Each row is a point on a tangle of strands that fork, close into loops and nearly touch. The rows are in no order.
Points whose rows are less than 50.4 apart are linked; no others are.
Nesap: [  4 -13  22   3  23 -22   9  21  -4 -27  28  35  -4 -25  11 -12  49 -16
 -36  -6  19]
vimuz: [ -8 -33   2   6 -29  -8  -7  14 -27 -17  19 -17  -3 -23 -30  -6   8  12
 -17   2  22]
Fik: [-20 -39   8   7   9 -15  -1  24   8  -1  17  16  -6 -36 -14  -7  24   4
 -18   7  28]
topaf: [  8  13  10   9  46  -7  33  24  20   0  10  42  16 -25  26  -5  20 -24
 -23  13  11]
bemos: [-11  -3   3  13  37  -1  37  28  19  18  12  28  13 -36  20  -4  18 -13
  -6  20  19]
Paza: [ -2 -21  -8   7   8   2  -7  14  -1   6   3  12   3  -7 -21   5  -1  -1
  -5   3  27]
pivof: [ 20  27 -11   0  43  -3  25  27   6  -6   8  30   0 -18  30  -2  26 -22
 -10   0  -1]
nolu: [-15  -2  -9  13  -4  15   0 -12  25  29 -16 -13  15  14  -4  -6 -19  14
  39  -1 -25]
dos: [-18 -34  -3  11 -32  -5   9  25 -39 -13  29 -33 -17 -34 -35  10  13  13
   1  11  29]
Keni: [ 20   3  -6 -10 -19  -5 -27  -3 -11 -19  -3 -10   6  15 -15   1 -18 -19
 -19 -11   6]
rivum: [ -5  -1 -24   5  13 -24   1  42  -5 -16  11   4 -20 -33   2  -5  31  -6
   4   5   7]
zeg: [ -3 -26  22  -6 -27 -29 -20 -19 -19 -26   3  -6 -14 -23  -8 -11   6  18
   6   6 -37]
pitil: [ -4  20 -27  17   4  31  14  10  24  36   4 -29  34  12  11 -10 -13  -7
  18 -11  -1]
zira: [  8  13  27 -24 -16 -12 -10 -40 -16 -18 -27   2 -11  34   2   7 -22  14
   3  -2 -17]
fene: [ -2 -19  -4  19  13   3   4  25   7   9  21  19  31 -32 -12  -8   8 -19
 -42   0  33]
Buzi: [  0   4   9  -2  14  16  12 -15  20  14 -34  13  -4  29  14   8  -1  19
  37  13  -9]
kera: [  1   0  -7  -3   9  14   6 -12 -11  10  -4   2 -13   7  14  -2   5   8
  12  10   4]
rotu: [-23 -20 -12  11 -17   7   4  -5 -13  16  10 -21 -18 -15 -30  14 -23  15
  35   5 -12]
Vomor: [ -7 -10 -17  18  10   8   3  27  -3  15  11   8  21 -22 -22   2  -9 -14
 -17   4  37]
gib: [  5  16  11  -9   3   6  -8 -21  19  10 -34   1   2  41  -9  15 -34  10
  15   2  -3]
Bar: [  4  14   7 -21 -21  20   9 -26 -35  -3  -4 -17 -23  22  19  14  -6   8
  12  12  10]
Deguk: [ -4  15  12 -18 -18   2  -2 -35 -10   1 -20  -8 -10  17   4   5 -25  18
  19  10 -29]
bife: [  9  -8 -14   2  -8 -11 -14  17  -9 -14  -2   2  -6  -5 -28  14 -13  -6
   8   2  21]
gafu: [ -1   6   8 -19 -28 -15 -20  -9 -13  -9 -22 -18   5  -3 -22  20 -56  -2
  18  -1 -25]
Kuvos: [  6   3  17   7  42 -13  22  16  13 -10  24  39  -3 -28  25 -10  40 -17
 -31  -3   7]
kek: [ 10  23  -3   4  23  10  12 -13  11   2  15  10  -8  10  43 -18  27   2
  -7  -9 -22]
Lazu: [ 22  28   8  -8   8 -11 -21 -23  23 -11 -25   8  -6  32  13 -11   2  -3
  -7 -20 -57]
sabal: [  2   1  -5   3   6   6 -15  -7  16   9 -20   8  13  22 -15   4 -18   1
  13   0  -3]
dus: [ 17  11  11 -21 -24   1   3 -11 -47 -28  -3  -5 -24  13   9  19  -3   1
   7   3   9]
sos: [  5 -24  12   1 -21 -30 -33  -5  -4 -34   9  -4  -5 -18  -9 -19  13   6
 -11 -13 -36]
Konar: [ 21  19 -16  -7  11   3  -4  14   4  -2  -7   1   0  15   5  13  -8 -18
   1  -7  11]
dum: [ -3   9  -7  -9 -24  -5 -20  -9   9  17 -16 -22  13   6 -22   9 -49  -2
  15  -7 -30]
ladu: [ -2  27  -7  -3  -6  14 -10   2  41  26 -24 -20  25  30  -6  11 -39  -8
  10 -13 -12]
ridur: [ 25   0  13 -14  -7 -20 -35 -15   6 -18 -23   8   3  13 -17  -6 -13  -5
  -8 -16 -35]
Lik: [  9  26  -5  -9   0  -1 -12 -20  27   7 -30  -6   7  31  14 -10 -14   2
   3 -14 -43]
biv: [ -1 -12   7  -4  -5   3  11 -10 -30 -18  17  -1 -39 -16  26  -8  35  10
  -1  11  -1]
Lide: [ -6   5 -20  11   6  22  11  -5   7  24   6 -13  18   4   4  -8  -7   0
   4   1  10]
Besuf: [  2 -33  32   8  -2 -15   1  -6 -20 -29  30  13 -13  -8   1 -12  51   8
 -33  -4  23]
Mefed: [  8  32  13 -31 -19   1  -3 -15  -3  -2 -21 -22 -17  33  14  26 -38   0
   9   5  -2]
Fotal: [  1  -5  -6  -8 -12  19  12  -8 -35  -1  11 -12 -19   2   7  10  -5   8
   7  13  15]
Vibek: [-15 -17   2   7   7   1  -3 -14  21  13 -17  12  -8   1  -1  -8   4  17
  24  12 -18]
rom: [ 14  12 -17   0  29 -13  12  35   1 -15   5  18 -14 -21  19   1  30 -14
   7   2   5]
fosor: [  5  26   3 -29 -18 -10 -16  -9  -1  -5 -23 -18  -3  20 -13  27 -48  -9
  13  -4  -7]
Dizag: [  7  10 -29   2  -6 -18   2  37 -20 -24   3  -6 -13 -21 -10   6  13 -10
   7   2  12]
bere: [ 14  -6   4  -7 -14 -24 -29   3  -2 -23 -16   2  -3  -6 -25   2 -18  -5
   4  -5 -24]
kes: [  1  -2   3  16  27   9  15  12  12  21  15  26  29 -20   8 -11  10 -15
 -38   1  18]
Daf: [ 13  14  -3   6  27  -1  16  -4  -8  -9  22  21  -9  -2  35 -14  38  -9
 -18 -12   0]
rebuk: [-16 -16 -16   7 -16   8   6  12 -23   4   7 -17 -16 -16 -21  12 -10   5
  27  11  15]
Siz: [  1   7   4  -1  12  25  17 -29  -2  15   8   4   2  22  25  -7  11  10
  -7  -2   3]
kade: [ -7   5 -25   4  -3   3  18  24 -33  -1  10  -9 -26 -14 -11  19  -1  -1
  27  10  26]
futek: [-14   0 -16   9  10   8  29  30 -23   9  16   5 -18 -27   2  14  15   1
  14  15  35]
renuz: [ -5  -3  -6  17  12  14 -14   3  38  32 -24  11  29  14 -17  -3 -11  -1
   8  -5  -3]
bifi: [ -1  -7 -22  13  -9  15 -23   1  12  19  12 -15  24  -7 -14 -24  -6 -10
 -26 -11  -9]
gigad: [-22 -18  25   6  36 -11  33  17  19  12  20  38   0 -43  21  -5  32  -3
 -20  17  18]
voso: [ -1  19 -23  -5   6   7   3  19   2  13  -6  -5   5  11 -12  20 -24 -19
  11  -1  30]
Futev: [ 13 -10  19  -3 -12 -28 -34 -25  -2 -30  -5  10  -1   1 -12 -16   4   0
 -19 -19 -36]
faren: [  8 -15   1   1 -27  -7  -6  13 -39 -24  19 -18   0  -7 -27  10  -1  -5
 -12   4  34]
tatup: [-26 -10  -5  17 -11  14   5 -13   2  30  -7 -20   4   1 -22   4 -31  16
  41   5 -25]
Tizoz: [  0  30  -2   0  -6  12  -4 -10  40  18 -34 -19  29  38   8  -6 -20   3
  16 -15 -38]
semaz: [  5  -5  11 -12 -38  -7   7  -7 -52 -22  11 -26 -24 -21   3  13  -6  10
  17  14  -8]
lelo: [ -4 -23  12  -7 -29  -3   1 -11 -37 -25  12 -17 -33 -25  11  -1  21  17
   9  14 -16]
bidu: [ 13  44  11 -26   6   9  -1 -18  20  -7 -21 -16  -5  48  25  10 -14 -10
 -11 -12  -6]
sol: [ 10  -5 -10  -6 -17 -17 -26  17  -5 -12 -13  -9  -1  -7 -33  19 -28  -9
  24   1  -8]
lemok: [-12   4 -10  24   5  25  12   0  39  39 -21  -9  33  22   6 -14  -6  10
  28  -9 -17]
tulug: [-16 -10   1  18  18  14  15  -6  25  27 -14  15   4  16   5  -3   5  23
  36  12  -4]
Rodi: [-13  -8 -20  15 -17  20  -8  -6  14  30   5 -24  26  -1 -13 -20 -23   8
  -5  -6 -17]
nif: [ -7 -11  12  12  25   7   5  -8  23  14  10  28  21  -4  10 -18  20   0
 -27   0   4]
daz: [ 13   1  26 -22 -26 -11 -12 -31 -34 -29  -9  -3 -15  18  -1   9  -5   8
   3  -1  -3]
Pov: [  7  -2   6   1  12  -4  11  -2 -22 -21  24  13 -23 -16  27  -9  39  -2
 -18  -3  14]
ser: [ -5  -5   0  -3  -9   3  -1 -19  -2   6 -10 -10 -10   2  10  -5  -7  13
  22   9 -21]
bomov: [ 25  23  -7  -9  14  -1 -13  -7  13 -12  -9   6  -6  23  12  -3   0  -9
  -4 -13 -15]
daga: [-39 -49  21   4  -4 -19  14  35   5  -1  26  10  -4 -44 -20   3  34   8
 -28   8  42]
nebof: [ -7 -37  21   7   6  -8   3   1  -8 -13  30  16   5 -18  -6 -13  31   6
 -50   0  30]
Pom: [ 11  36   4 -29  -8  11   1 -20  -4 -15  -6 -17 -20  36  31  15 -13  -6
   1  -2   1]
pel: [ -9  21  14  -9  11  16  11 -27  23  18 -40   5   7  50   6  12 -16  21
  30   8   0]
zotu: [ -8 -20   9  10  24  -6   0  12  11   1   9  29   6 -15   2 -11  25   5
 -12   9  18]
lar: [ -4 -26  30   6   4 -23  12  16 -12 -37  42  12 -10 -27   8 -14  61  -2
 -42  -7  24]
leset: [  0  27   7   2  12  17  16 -41   3   6   6   7  -6  29  40 -16  24  12
  -8 -12 -20]
Saf: [  8  -1 -11   0  -8   2 -20  -4   3   4   5  -6  21  13 -10  -9 -13 -13
 -22 -11   4]
legok: [ -2 -30  12   3 -10  -4  -7  -3 -17 -10  20   1  -4 -12 -14 -10  16  11
 -25   1  22]
pem: [ -6  -9 -11   7 -20   1 -19  -7   4  17  -3 -17  12  -3 -22  -4 -30   6
   5  -2 -22]
liba: [-12  -3 -15  10  25   7  24  20   1  16  14   8   0 -24  12   2  19   0
   3  16  24]
dok: [  5  24 -27  -3  -5   9 -10  13  17  21 -13 -20  16  19 -16  13 -34 -19
   2 -12   7]
ras: [-11  12 -18  20  12  26  19  15  41  39  -7  -2  47   4  16 -14   3  -7
  16 -10 -10]
Bazor: [ 19  20  -6 -21 -16 -16 -31   2   2 -13 -18 -20   5  21 -19  19 -36 -20
  -8 -16  -8]

How many points has the smallest loop of links through each point below? Write 0 if it is on no loop.
Fotal: 8
bifi: 9
Kuvos: 0

A fork is a point with three links, a tip a point with one. Leave the first point through the second and follow the links. Name the first fork or tip that comes.
pitil; ras: bemos
liba; futek: Lide
bere; sol: daga
daga; Fik: zeg
